Each row is a point on a landscape with many valleys, with its height.
A ball rolls from a point to the lowest of its 2 nearest points, and stops where none of them is lower. Distance is the straight distance between rows; heights are no part of it.
q142: [-11  10  -5  -3  11 -13 -13  -8  19  10   8  11  19   4  18 -11 -10 -14
  -1 -17  20   9 -21   0  -7 -16  -4  -8 -13  -8  22  -1   9 -14 -12 -15
 -19   5 -15 -26 -15  21  23 -10   5   0  10 -10  -6   5   7 -17   7  -2
  14 -22]  h=7.50
q328: [ -2  -2   8  -8   5   7  -1   8   0  12   0  -8 -14  10 -12  -4  -8 -17
   8  -6  -2  -9  -1   3  -5 -19  -3 -17  -4 -25  18 -12  33   4 -15 -14
 -10   5  -2  -4  -5  14  -4  20  -8  20  -1   2 -22   1 -17  -4 -10   6
   1  -1]  h=6.78
q892: [ -2  26  -5 -12   0   1  12  15   8   8  -6  13  15  19  16   2  -6 -11
  16  -9   0  14 -20   7   2   6   8 -24   0   4   3  -9   6  15  11   8
  13   7  -5   8  -4 -16  -8 -13  -5  -9 -17  -6   8   5  -8  14  19 -11
   8  22]  h=3.40
q924: [-11 -17  -6  -1  15  -1  -9  -9   9 -33   4   6 -17 -12  -8  -3 -24   7
   9  18   0 -13  26 -11   5  -3  -6  12   7  -4   9  17  -1   3 -25  -9
   8 -10  30 -13   5   9  -2  13  -7  -6  -1  16 -14  -3 -17   2  -3  10
  15 -11]  h=0.91
q583: [ -3   9 -14  10   3 -17 -12   0  14  12   3   4  20  10  15   7  -2  -2
 -10   0  12  -7  -5   1 -12  -7  -1   0  -7  -9  12  -2   2   1  12   6
 -13   6 -21   3  -9  -2  -2  -9  -1 -12  -6 -12  -1   1  19  -4  -5   7
   4  -4]  h=6.88
q155: [ -7  10  -6   7  10  -7 -11 -20  19  22  -1   4 -14 -15  11  -7 -13  11
  -8   9  14 -11  14  15   1  -5  -2 -11   7 -11  19  15  11   2 -10 -16
  10 -16 -21  26  10  -1   0 -16 -11  12   2  -8 -12   6 -19  -3  13  -1
  16   9]  h=2.25
q159: [ -4  -1 -20   1  -5   8  16   1  -9  -5   2 -12 -14   0   2  -4   6   8
  -3  18 -27 -13  11  -2  -9  11  -6  14  -3   0 -12  15   2   0  11  14
 -11  12  -2  -5  -4 -13  14   4   4  17   9   2  13  -2   3   7   0  -3
 -17   3]  h=9.24
q226: [  1  16  12   4  12   7   7   5   0 -22 -23   7 -14  -3  -5  19   6   6
  12  21   6  16 -11  -4  23  13  15   5  12   7 -18   8 -19  16   7  20
   4  -3   7  10   0 -23  -6  -2 -11   7 -14  -4   9   0 -15  -4  -2  -6
 -12   9]  h=7.08
q513: [ 12  10 -21  18 -14   5  -9  10  -6   5  -6 -17   5 -11  -1  -9  21   7
 -12  11 -19  -5  30  12 -23 -11 -20  22  17   1   2  19   0  -4  15   6
   4   0  10   7  10 -28 -15  -1   1  12  15  12  -1  -2  18  17  17   1
 -26  17]  h=7.49
q881: [ -7  25  24 -19  30   0   1   9  -4 -23 -12  21   2  -1  -3   7 -16   1
   9 -11  27   5  -7  18  22  -9  24   5  15   2   4   8 -24  24  -7   7
  29   1  15   7   5 -14 -12 -15  -7 -21 -26   3   6 -10 -11   0   6   4
  13   6]  h=5.92
q812: [-29  15   3  -4  27  -4  -5  -7  15   7  -4  19   6  -8  14  -8 -15  -6
  -2 -10  26  13 -17  -4   4  -6  -3 -15  -5   9  27  -2   8  -6 -18 -13
  15   9   5 -15   5  13  14 -14  -1  -8  11  -9  -5   5 -10 -11  11  -6
  16 -13]  h=8.03
q789: [ -5 -12  10  45  -7   5   4 -13  -2 -11  -7 -27  -4  -5  -9  13  -1   9
  -8  25  -7   8   0 -10  14  -1  27  -8   5   3  -1   8 -10  -1   0  12
   7  -2  24   7  -3  -9 -10 -11  -4  17 -12   4  -3  -8  -5 -21 -20  10
  -6   0]  h=5.02
q845: [ -4  -3 -18   2  19  10  21  20   2   4   9 -13   0   4   5  -8  26  -6
  -2   2   1 -10  -5  12 -33  19  -8   5   3  12 -13  -7  14  17  44  25
 -41   7 -32  -5  -6   9  -3  19   0  13   1 -13   0   2  14  -2   1   3
 -10   0]  h=9.34
q112: [ 12  -8 -11  -9  -8 -23 -19   0  -5  11   7   4  -1   7  12   1  -2  17
   4  -1  -5  -2  -4  -3  -5  -1 -20  11  -4  -8  11  -9   6 -15 -16   3
 -14   0 -14 -18   4  15  17  12  -5   2   9   4  -5   6  -2   5  11  -1
   0  -2]  h=1.10
q532: [ -6   8  16 -22  22  -5  -5  17  -6  -1   7  10 -11   4  -9  -2 -16 -13
   7 -15   7   8  -1  -2  -1 -19   3 -19 -12 -17  19 -26  21  -4 -22 -14
  -6   9   8 -15   4  21 -14  11 -20   0   1   9 -17   3 -12  -6   1   7
   7 -11]  h=7.14
q935: [ -8 -24  -1  27 -10  -6  -8 -17  15 -14  -1  -5  -5 -27   2   2  10  17
  -2  23  -7 -10  20  -2  -3  14  -3  20  10  -7   1  25  -8  -1 -13   9
  14  -6  15  14   7 -10   8   5 -13  -3  -5 -13  -5   1   0  -8  -2  -1
  14  -4]  h=3.04
q779: [ 13 -15  -6 -19   7  -7  14  16   9 -13   2   7  -5  -3  -3  -1   0  -3
  -8  -4  -8 -20  16   0   4   7  16  24 -25  -1   2  -5   0 -14   1 -15
  -8   0 -10  10   2  -2  13  14  10 -25 -15   7  15  -1  16   5 -15  -2
  -8 -12]  h=4.87
q484: [  3   3 -10 -10  10  -8 -11  -7  -2  -1  -1  -6   8  10 -31  -4 -24   5
  -3  10   7   5  18   5  14 -25  -1   2 -10  -7   9   8   7  10 -15 -24
  -2  -7   1   6  -3 -21  -4  -1  -2 -19  -5  31  -1  -4   5  18   5   6
  18  -9]  h=6.39
q783: [  1  -8  -4  42  14  -4 -12   6   5  -8 -22   4 -11  -8  18  20  15 -10
   6  13  23  -6 -20  -3   4  13   5  11   7  20   7   5 -11   9  14  22
   7   6  -2  -7  -6   0  11   9  20   4  -8 -19  -6  -7  -8 -15 -12   7
  16  12]  h=8.29
q153: [ -6  24   2  10  20 -15  -2  -5  13  -2 -22  14  11  -8  -7   9   1 -10
   5   8   6  -4   0  12   6   8  16  19  -5   0  12  21 -11  15   6  10
  15   9 -10  23  12 -16  11  11 -12  -5 -11  -8   3  10   7   8   2  -6
 -17  -2]  h=4.10
q320: [ -7   3  -7   7  -2  -4 -23 -10  15  15   9  -3  30  10  11  -8   6 -15
 -13 -16  19   1 -26  -4 -10 -20 -13 -12  -6 -13   3  -7   6  -5  11 -12
 -31   7 -20  -8 -25  15   8 -10   4  -3  10 -14 -11   3  20 -17   0   8
   8 -20]  h=7.17
q560: [ -1  11  25 -15  14  -4   0   3 -10 -16 -13   7  -4   5 -11   6  -9  10
  12   9  12  11 -11  11  24   3  21 -11  24  -5 -15   3 -21  23  -5  15
  21  -3  15   7   0 -24  -8 -19 -24   0 -24   4   7  -7 -11   4  13  -6
   9   3]  h=6.52
q360: [ 15   0   8 -34  -3  -9   7  10  -7  24  12  21  15  19  -1 -15  -8   7
  17 -18 -14  13   5   9  -3  11   2 -25  -5  14   1 -17   6  -4 -19   3
  12   2   2  -2  12  -5  20 -10  -8 -14   0   7   1 -12  -2  21  32 -24
   9  14]  h=3.03
q938: [  5 -24   2  -9 -12 -19  -9   4  -5  -3   9   5   0  -3   8   0  -4  19
  11  -5 -11  -9  -2 -22   3  -2 -15  28   1   3   9  -2  -2 -19 -24  -3
  -6  -7   7 -46   9  25  19  18   4  -1  11  11  -9   9  -6   3   4   7
  -3 -16]  h=2.13
q213: [ 13 -21   9 -13 -27  16   6  -7  -7  13  13  -1  10   3   4  -5  23 -13
 -14  -7  -4   9 -37  -2 -15   7  -9  -2   4  -1 -25 -25  -1 -14  22   4
 -32   1 -18  -9 -21  26  15   5  15   0   1 -18 -10  10  11 -11  -3  18
 -10 -16]  h=6.58
q671: [  3   5 -14 -18   5 -14  -9  -1   3  -8   0  12   8   7   0   8 -20  17
   4  10  -1   6  16  -9   9 -16  -4  -6 -11  -2   0 -11  11  -9 -12  -6
 -10  -9  -4  11   2 -12   1  -8 -17 -22 -12  16   5 -13   5  10  11  -8
  23  -5]  h=6.74
q896: [  5   3   0 -14   2  15  13  -8  10 -15 -12  -6 -21 -10 -12  -4  -5  -5
  -6   2   2 -16   8   6  21   7  16  17   6   6 -27  12  -5  -1   1 -16
  15  -7 -10  -4   2 -10  -5   5  10  10  -2   5  21   1 -10   3 -13  -6
 -12 -10]  h=5.64
q836: [ 14   2   8 -41 -13  -6   5  29 -16  20  13  19  10  18  12  -1  -9  12
  10 -26 -10   7 -15   7  -5   1  -4  -7   0   5   7 -22  -6 -11  -9   6
   1   7 -11  -7  17  17  12   0   4 -23  -4   3   3  11   1  18  28 -10
  -6  12]  h=2.46
q951: [-14  24   9   5  25  -5  -7 -12  14  -9 -31  15   5 -10   0   5  -8  -7
   7   5  22   6 -10   0  21   6  15  13  10   8  10   7 -16  15  -4   5
  32  -7   1   7   9 -16   9  -4  -3 -14 -21   2   0  -6 -18   4   2   1
   8  -5]  h=4.98
q869: [ 19  -9  -6 -11  -8  -3   0  20  -4  -6  -5  -8   4   4 -13  -7  17  -4
 -19   1  -4 -12  19  -7   6   2  -1  29 -12  -4  -9   4   3 -14   8 -17
  -7  -7  13   7  -1 -14  -1  12   8 -14 -10  19   8   5  21  -2 -15  -3
 -14 -10]  h=4.41
q906: [  4   2  -8  23 -16   9 -16   4  -1  11   3 -22  12  -6  -7  -4  31   8
 -25   0  -9  -5  12   1 -27   1 -20  15  10  11  -2   5   3  -7  22  13
  -2   1   4   4  -3 -14 -28   1   0   8  26   6  -2 -10  27   9   9  13
  -6  10]  h=7.84
q784: [ -3   0 -16  17   7  -2   0   2  14   0   0  -1  10  -1   7   2  16 -15
 -10   4   4 -21  12   0 -16   8   5   6 -10  -4  13  -1   2   4  19   0
  -6   4 -21  18   3   0  -7   3   4  -3   0 -12  -1  -2  12   1 -18   9
  -2   4]  h=6.62
q635: [  6  -9  11 -25 -17  -7   1  -1  -3  14  11  11  13  11   3  -6  -2 -17
   0 -14  -4   5 -12  -8  -5  -7   4  -5 -12 -14   2 -19   7 -12   3 -11
 -15   3 -10   2  -4  13   2  -1   3 -10   4   3  -3   4   6  -9 -13   6
 -11 -12]  h=6.13
q191: [-11 -21  -6  28  -3   4   9   4   4 -20  -4 -20  -2  -7   2   1   5  -4
  12  12  -6 -23   8 -15   5  10  13   5   5   7   2   9   2 -11 -14  -1
  16  -1  13  -7  -6   5   6  11  16  13  -5  -5   1 -12  -7  -6 -21   5
  16   7]  h=3.78
q925: [ -8  -1 -14  43  20  -6   5  18  -4  -3   0 -11  -4 -11  17   9  35 -16
   5  12  16  -9 -12  11 -14  19   8  -6  12  25   6   7  -4  13  23  24
  -5   9 -13   7  -3   5  -4  20  11  24  -6 -20  -2  -4  11  -4  -6   2
   4  15]  h=8.87
q92: [ 15   4  -8  -9   0  13  10  24  -1 -31  -2   3 -42   2  -1 -11   2   5
  -3   2  -8 -19  23   1   2   5 -13  18  -4 -17  -7   6   2 -12   5   1
 -20   4  -3   6   2   2  -6  10  -7  -2 -13   6   5  -6 -12   7 -11  -2
 -13   6]  h=8.52
q793: [  5   6  -4 -17 -11 -12  -7   3 -19  29  10   0  14  20  13  -1 -12  15
   7 -18  -5   5 -11   4 -12  -5 -20 -11  -5  -7  11 -18   5  -8 -10   4
  -9   0 -18 -17   1  21  17  -1   6  -8   2  -3  -2   8   5  13  23  -5
  -1   5]  h=1.82
q525: [  6  19  11 -19 -12  -2   6   4 -12  -1   5   8   3  13  -3  -9 -12   3
   6 -10  -4  15   1   2   9  -3  -8  -5   8 -17   6   7  -7  25  -1   2
  12   8   6  10   6  -4 -19 -15  -2  -6   4  16   3  10  -3   9   0  -2
 -13   9]  h=3.90
q32: [  1  -6  -5   4 -13   9   7  -4  -8  17   6 -19   4   2  -3   1  15 -13
  -5   2  -5   1 -10  -7  -5 -14   5 -18  -5  -6  -6  -3  25 -13  15   0
 -24   4  12  10 -15  -2   3   6 -12  29   8   1  -6  -3   8 -15 -17   3
 -21  -8]  h=6.08
q134: [ -3  25   5 -20  -7   4  18  24  -6 -11   4  15  16  23   3   1  -6 -12
  16 -12 -11  18 -15   5   4   6   5  -7   5  -1  -2  13  -1  18  13   8
  18  16   5   5   8 -14 -18 -18  -2   1  -1   5  10  12  -7  17  19  -3
 -14  19]  h=4.05
q148: [  8 -18   1  -2 -31  20  20 -16 -27   9  12 -10  -7  10  -4   4   0  -1
  -1 -10  -8  11 -27  -3  -8  -7 -12 -23  -5   6 -24 -17   8 -22  12   5
 -34  -1  -9   0 -20  27  16 -11  13   5   7 -17   5   0   2  -8  -8   9
  -8  -6]  h=6.54
q554: [ -6   3  -8  27  -5  20  15   0   6  -3   8 -25 -12  -6  -3  12  13  -5
 -12  11 -15   4  -8  -5   4   1  14 -13   5  14 -13   1  -3  -4  13  16
   5   7  18   3   0 -12 -14  -6   8  19   4   6  10  -6   6  -8 -17  11
 -24   5]  h=5.58
q489: [  3  -6  13 -27  -6   5 -18   4 -16  -2   8  14  20  14  -6  -2  -7  10
  -2 -18   5  10   0 -14   9 -21  -9  -1  -8   9   0 -18  -3 -16  -9 -16
  -4  -3  21 -25  10  10   1 -15   5 -31  11  29  10 -12  -2   2  13  -3
  23   0]  h=1.88
q315: [  5  -6  -9  24   8 -10   8  18   7   3   3  -8  -4   3  16   7  21 -11
   2   8  12   2 -15   8 -20  13  -6 -17   4  15 -10 -12   6  11  26  28
 -24   9 -21   1  -8   7  -9  10   1  14  -7 -29  -5   6  15  -5  -3   7
  -3  12]  h=9.15
q593: [  4 -22  12  25 -13  -4   9  -7 -17 -13   4  -7 -17  -4  -4  15  -9  -3
   5   8   0  11  -6 -15  21  -5  12 -15  -8  10  -9  -1  -1 -11 -14   5
 -12  -2  15  -1 -13   9   2  -7   3  15  -4  -8   1 -10 -10 -26 -26   4
  -1 -11]  h=5.68
q2: [ -5   2  -4  20  -3  26  18   3  16 -16   7 -13  -3 -12   7   5   7   5
 -23   1 -24  -5  15  -5  -8   9  16   2 -14   7 -17   3  -6   4  25  12
   2   6  -1  17  -1 -18 -26 -10   0  -2  -3   2  20  -6  19  -3 -12   4
 -28  -4]  h=5.96
q920: [-16  -7 -26   9   3  17  17  -5 -12   1  12 -22  -4   2   2  -4  18  -5
  -3  13 -20 -18   0  -1 -30  13  -3   4  -4  10  -7   4  11   2  27  15
 -25  14 -12 -11 -16   5  12   8  12  20  14  -5   1  -7  10  -1 -11   8
  -5   3]  h=9.55
q682: [  4   7  21 -24  -2   2  -5   4 -22 -14  18  18   9  15  -2  -7 -15  15
   0 -16   0  10   6  -9   6 -11  -4 -11   6   2  -1 -12  -7   0 -15   1
   1   4  32 -20   3  13 -13 -19  -9 -21   4  22  -2 -16 -14   6   3   2
  15   8]  h=2.73
q223: [ 17   9  20 -12 -26   3   0   1 -23  -9  13   8  -9  11   7  -4  -6  15
   4 -18   1  12  -5   0   7  -6 -12  -9  15 -16   5   0  -6   7   0  11
   0  10  18   3   6   9 -27 -28 -15 -10  -2   9  -3  -4 -13   9  -7   7
   0   9]  h=3.39
q472: [ 24 -11  13 -34 -33   2   9   6 -21  16  18   6  18  14  20  -7   8  -8
   1 -25  -7  10 -29  -1  -3  -9  -6  -9   9 -17 -10 -24  -3 -11  13   3
 -21   3  -8   0 -10  24   4 -12  -2  -9  -3  -4  -7  10   5  -9  -4  12
 -15 -13]  h=6.35
q911: [  1  16   0   0   5  -2 -10 -11  -6  19 -10  -7  15   9 -23  -1  -1  -2
 -14  10   7   0   9  10   4 -20   4  11   6 -21  14  16   4  16  11  -6
  -3  -5  16  13  -6 -16 -11 -11 -24   9   1  17 -14   8   8   0 -10   0
 -12  -8]  h=6.66
q378: [-15  23   8  18  20  -5 -11 -18  19  23 -18   1  12 -18 -11   3  -1   6
  -9  16  11   0   1  18   2  11  -2   5   3  -4  12  25 -20  20   5   4
  31   6 -15  15  16 -27  11  -3 -10  -7  -4 -20  -1  18   3   5  25  -9
 -16   1]  h=3.42
q475: [ -4   2   5  -2   1  -9 -18 -21   3   9   3  13   7  -6   5   4   3  14
  -2   3   9  11   3   0   7  22  -5   0  -2   8 -14  -3 -13   8   0  16
   5  -5  -7   3   1  -8   6 -12 -13 -15   4 -21  16   4   9  -1  10 -21
  22   7]  h=7.32
q765: [  1   7   4   5   2  -6  -1 -15   6  16   7  -2 -15 -10  13  -1  -2  11
  -2  17   1  -9   6  33  10   1  -4  -7  19  -7   6  17  -4  11  -4 -10
  22 -15 -21  26  13 -10  -7  -5  -8  22   2  -5  -1   8 -12   3  14  -4
  -8   6]  h=1.60
q990: [ -2  -8   1 -20 -15  -2  -6 -12 -10  23  -2  -3  13  12  -5   1  -1   9
  -1  -9  -1  -4  -5   5   8  15 -11   8  -2  19 -11 -13  -2   0   0 -13
  11 -21 -18 -23  -2  11   8  14  26  -7  12 -10   9   7  11   7  10 -12
  24  -5]  h=3.95
q57: [  4  -6  -5 -19 -11   0   8 -11  -6  17  -6  -9 -11   2  -2   7  -2   8
   5   2  -3  -4  -6   5  14  10   5   3   4  12 -22  -4   8  -4  -6 -11
   7 -16 -11  -7  -8  -3  11   8   5  23   7   0  11   2  -3   4  -2  -9
  -1  -6]  h=4.86
q348: [ -2   0   6 -22   0  12  10   7   3   8   5  10  -7  14  -4 -11  -6  -1
  16 -12 -17  14  -4  -7  -7  17  -7 -29 -11  16 -11 -31   0  -8 -24   0
   9   3  -8 -11   8  10   4  -4   2 -18   6  -7  15 -12 -15  12  24 -13
   2  24]  h=3.67
q816: [  3  -5  -5 -17   4  -9  -9  -5  12  -9   0  17   2  -9   0   9 -11  21
   6  14  -2   6  17  -2   6   1   9  -6  -5   2 -16  -5  -3   3 -18   7
   3  -4  -3  20   8 -27   7  -9 -23 -24 -13  -1  17  -9   6   7  16 -20
  11   0]  h=6.98
q296: [  5 -19   0   9 -23  -3  15 -22 -24  -2  15  -2  -8   2   0  12 -15   0
  14   3  -3   7 -18  -3   6 -14   0 -17 -11   4 -10  -2   4 -11 -10   7
 -25  -3   0  -1 -22  23  19  -6   7  17   7 -13   1  -1  -2 -20 -16   6
   1  -9]  h=6.17
q54: [ -8 -25  -3   8   2  -9  -2 -13  24 -16  12   8 -13 -20   4  -2  -9   7
  12  17 -10 -21  20  -8   3   9  -5  18   5  -2   4  26   0  -4 -23  -5
  14  -9  16  -1   9   3  16  12  -2 -13   5   2  -4   3 -10   9  -7   3
  19 -12]  h=2.12
q181: [ -8  15  -7  15  12  27  18   2  15 -12   3  -1  -7 -11   3   7  10  -9
  -8  -8  -9 -16  15  10  -4  16  14   6  -8   0  -3  14  -8   7  25  -4
  12   9 -19  22   5  -9 -12   5   8  11   4  -7  14   0  -2  -1 -11   6
 -24   1]  h=6.26
q295: [ -9 -21  13  30   8 -21  -2  12   9 -20  -6 -10   6 -13  23   3   6  -9
   6  -4   8 -16  -7 -13   6  -2  24  14   7   0  12  12  -9 -14 -16   0
  14   1  17 -17  -4   6   5   9  10  11 -11 -11  -9  -1   1 -22 -28   4
   9  -9]  h=5.08
q75: [-13  -2  19  -7  25  -5  -5 -18   6  -1   2  35   8  -6  26  -1   2 -14
   5  -9  24  16 -13   0  -8   7  11 -14  -7  19   7 -17  -5 -10  -8   1
   5   6  13 -10   5  21  15 -16  -6 -10  13 -12  -4  -3 -17  -4  10 -15
  23   8]  h=8.58
q904: [ -4  -6  -8   4  -3   3  -6  -3  -8   4  -2  -8  11   1 -16  -8  13  -6
  -5  12  -6  -4  10 -11  -6 -16  12   3  -6 -14  11  12  14  -4  14  -6
 -22  -1  20  14 -15 -10   0   0 -28  20  -1  13 -11  -7   8  -8 -26   0
 -14 -11]  h=6.36
q770: [ -7 -13  14  -6  23   9   6 -19  -4  -1   2  35  -6   0  32   6  -6 -29
  22  -4   7  18 -17  -1 -29   9  10 -21  -8  10  13 -20   2  -2   2   2
   1  -1   0  -6  -3  40  22   4  18  -6  13 -15  -8 -17 -23   3   6  -6
  34   4]  h=9.12
q383: [  9 -18   5  -6 -20  -4  -8  13  -7  -8  -1 -10  -6   1  -9  -4   2  12
  -1 -15 -13 -11   0 -18   4   0 -14  38   4  -7   0   3   1 -19 -13 -13
   0  -7  11 -37   8  13   0  20  19   0   7  17  -3  -6  -2   4  -8   5
  -4  -9]  h=3.23
q582: [-13 -16  -4  30  -7  12  -1 -14   0 -15  -6 -22  11 -26 -16 -15  23   5
  -8  23 -23 -11  36  -1 -15   2  13  17   3  -3   0  14  -8 -11  -1  -2
  10  -7  18  18   0 -18  -1  -5  -9  10  -4  -6   4  -5  13  -4  -6 -13
   0   2]  h=3.80
q633: [ 12 -11   5   5 -30  -1  -4   3 -13  -8  -5 -17  -6 -10 -10  -4   5  11
 -10  -3 -12  -7   2  -8  10   1  -7  36  10  -4 -13  19  -5 -10 -15  -5
   8   1  16 -20   3  -2  -7   8   7  19  11   9   0  -4   5  -2 -12  -4
 -11 -16]  h=4.17
q253: [  4  -3   3  -9 -15   3 -24   4 -10  14  -4   3  15  16 -13  -5  -2   0
  -5 -19   6  12   4 -20  16 -16 -15   1  -3  -7 -12 -12  -2  -9 -10 -22
   1  -5  10 -10   9 -10  -8 -13  15 -24  13  28   2  -4   6   3  12  -6
   8  -5]  h=2.79
q222: [  6  20   3 -36  24   4  11   7  -3 -16 -13  22 -36  -3 -23 -15 -19 -18
   9  -6   5   6  15  10   8  10   5  -1  -5 -10  -3  -5   0  19  -2  -5
  -1   1   1   6   4   0  -7  11 -12  -1  -3   8 -11   4 -22   4  -1   0
  -3  -6]  h=7.81
q323: [-11   7  -1  29  -1   3  11 -13  -5  13  10 -26  18   6   6  15  -8   2
   3  -6   7  11 -14  12 -22  -9  -9 -47   5  13 -10 -11   5  10  16  16
   0  -2 -11  11 -12  11 -19  -8  10  10  -4 -20  -5   9  17 -11   1  11
   7   9]  h=0.93
q939: [ -1  -1  -2  27  10  11   4   8   4 -26 -24  15 -17 -12   5  22  16   3
   7  18   6   3 -11 -10  17  23  17  20   1  22 -14   9 -20   8  18  22
  -1  -1   2   5  -4 -16   1   4  10   4 -12 -14  16 -10  -6 -10  -8   1
  -9  13]  h=7.60
q490: [ 14  -9   4  10 -12 -14 -23  22   1  -4  -1   7  18  10  -4   0   9   4
 -19 -16   2   5   8 -18   7 -14 -12  27 -20  -5  -1   3  -5 -14  -6 -18
  -5  -7  19  -3   3 -20   1   8  11 -25   3  20  -2   2  24  -3   1  -9
  -4 -12]  h=3.73
q818: [  3  22   5 -21  26 -12  -1  14   6   4   2   8 -17   5 -22 -12 -21  -9
   1  -7  13  11  14   5   3 -12  -6 -18  -3 -15  16 -13  11   7 -19 -12
   5   8   9   0  10   3 -15   3 -18  -9  -6  16 -21  10  -9  12   9   7
  -1  -1]  h=7.44
q352: [-16 -11 -10  17  -5  -6  -9  -6  11   1  -8 -20  25   0 -16   5   9  -9
   7  -1  -7 -20   3 -13   0   5   4   2  -8   8   5   5   8  -7  -4 -13
   7  -4  -1 -16 -10  -2   7  16  15  12   9  -1  -2  -3   8  -4 -10   1
  16  -3]  h=4.97
q450: [ -4  -6   6  -5   1   8  -9 -16  -4 -24   8  10 -27  -8 -14  -8 -16  12
   2   1   3   3  15  -9   5  -4 -16   6   3  -8  13   6  -5   2 -17 -10
  -5 -13  18 -16   8  27 -18  -1  -8   0  12  17 -15  -2 -22   2  -7  12
   9  -6]  h=2.04
q519: [  0   8  -8  14 -15   8  14 -19  -3  26  20 -19  10   5  15  10   3   0
  -4  -7  -7  14 -21  13 -18  -3 -12 -32   4   7 -10 -10   2  13  27  15
  -3  -1   4   7  -6   3 -28  -9   5  19   9 -14   3  13  15   2   9  10
 -15  15]  h=1.59
q188: [  4  11   4  -1   3 -11  -5 -19   7  12   3   3   5 -11  -7   1  -4   7
  -5  10   3   5   8  24  10   0  -8   5   5  -7  -1  28 -18  22  -4 -10
  32  -1 -12  19  20 -23   0  -3  10 -10  10  -2   7  20   8  20  21 -14
  -7   0]  h=2.56
q520: [-12  -3 -11  15   7  18  16  -6   0 -22  -9 -25  -6 -28 -18 -25  11  -2
  -4  22 -10 -18  38   8  -2  -3  24   9  16  -6  -2  23  -9  -5   0  -9
   5 -12  16  25   5 -19   3  -7 -17  17 -24   5   3 -15  -2   1  -8  -6
  -7  -2]  h=4.40
q632: [  4  -3  -2   0  -8  11  10  -1   6 -18  -9 -24 -17 -15 -15  -1   7   2
  -6   7  -5 -21   8   9  14   5  11  27  27   4 -25  23  -6  -4  -7  -9
  24  -3  17 -15   7 -17  -7  11   9  26   1  18  13   0   2   6 -12  -7
  -7  -5]  h=5.17
q967: [ -3  -8   0   9 -13  18   2  -6   5  17  -3 -22  -6  10  -4   9   8 -18
  -3   3  -4  -6 -10   0 -10 -20   2 -28  -6 -17  10 -11  32  -2   2 -21
 -14  -1  -1  12 -11   7   0  14  -2  28   4  -3 -13  -2 -11  -8 -16   5
  -5   4]  h=6.41
q936: [  9   6 -15  -9  -6   5  12  10  -7 -21  -1   2 -35   0   2   2  -5  20
  14  13 -17  -6   8  -4   9  13 -19  12   5  -5 -10  12  -1   0  -3  14
  -8  11 -14  -6   1  -7   9   7  -1   6  -1   2  11  -2 -18  11  12   2
 -14  11]  h=8.88
q872: [  7  15  -1  -5   7 -14 -14   8  10   5  -7 -12 -13  -7 -20 -12  -4  -2
  -3  -5   6  -3  13   4   7  -8 -16  -2   5 -11  13   6   6   1 -22 -20
  16   5   4  -5  18  -8  -3  10  -8   4   0  11 -14   9 -12   4   5  -9
  -8   9]  h=7.90
q74: [ 12   1   3 -15  19   3   2  22  -1 -23  -8  18 -48 -10   4  -2 -12  -6
  12   0   6  -6  15  -2   0   5   3   6  -6  -8   5  -4   1   4  -7   7
  -8   3   5  11   2  11  -1  16 -10   6  -4   0 -12  -3 -20  -6 -15   0
  -1   2]  h=8.17
q407: [  6  -6  -2  -9 -22  -2 -16   7 -19  18  -1  -8  19  10   0   2  12  16
 -13 -14   5   5  -7  -4  -7  14 -27  11   7  20 -25 -23  -2   0  11  11
  -7 -10 -20 -19  -6  13  -8  11  20  -8   9  -5   5   7  21  -1  11  -2
  12  -5]  h=3.11
q215: [  2 -18  13 -41   4   2  12  -1  -1   5  13  23  -8   5   7  -6 -14 -20
   4  -8  -6   4  -4  -5  -3 -12  16  11 -18  -5  13 -22   3 -12  -5 -15
 -12  -5 -13  -9   2  36  14   7   7 -20   8   2  -3   2  -8  -7  -8   5
  -2 -18]  h=5.80
q563: [ 11 -18   2 -28  24 -15  11  13  10  -7   8  19  -1  -3   5  10  -9  -9
   1  -6   1  -5   2  -1   4   2  30  22 -28   9  13 -18  -8  -7  -7 -10
  -1   2 -24   1   9  19  13  18  18 -33  -3   4   7   5  10   5   0   7
  -1 -10]  h=5.30
q395: [-10 -10 -15  11   7  -5 -17 -15  17   6  -5 -13  27  -1 -29  -1  -6  -3
   3   4  -3  -8  10 -10  14 -20   1   1 -20   3   6  12  12   1 -14 -29
   4  -8  -3  -6  -4 -18  13   9   4  -9   7  13   4  -7   4   7   4  -3
  21  -7]  h=5.82
q840: [-12  15   2  34   0  10   1  -8  10  20  -9  -5   9   8  14   5  -3 -10
 -12  -8  22  17 -26   0  -6  -2  -3 -42   5  -2  11 -15   3   1  12   6
   0   4  -8  10 -13   6  -3 -20   6  -4 -12 -23  -5   7  -3 -16   3  12
  16  12]  h=1.83
q815: [  6  13  -6  18  -2 -10 -18   0   4  16 -15 -13  16  -3 -11  -9   2  11
 -15  12  -4   4  23  10 -10 -20 -14  17  11 -19  14  26   1   2   4  -5
   4   0  15  11   8 -30  -6 -14 -17   3   2  15 -11   9  11   3   9  -6
 -22   9]  h=7.02
q371: [  6   8   5   2 -27  -1   4  -2 -19  13   9  -7   9   9  14   6   8  15
  -2  -6  -1  10 -21   8  -2  17 -19 -14  10  11 -17 -13  -6   6  13  17
   2   1  -6  -8  -8   8 -12  -7  15   6   7 -14  14   6   7   5   7   2
   0  14]  h=2.35
q364: [-13  24  -8  21  14   7   8   5  13  13 -13  12   5   3  22   7  -6  -5
   5  -2  13  16 -14   2 -10  10   1 -34   3  11   8  -4   1  22  14  16
  12   4 -16  26   2  -8  -8 -12  -2  -3 -12 -20  -6   4 -12  -1  19   4
  16  24]  h=2.65

For each start below, name the point where the ball stops.
q213 | q489
q896 | q323
q142 | q789
q936 | q32
q816 | q191
q560 | q765
q845 | q765
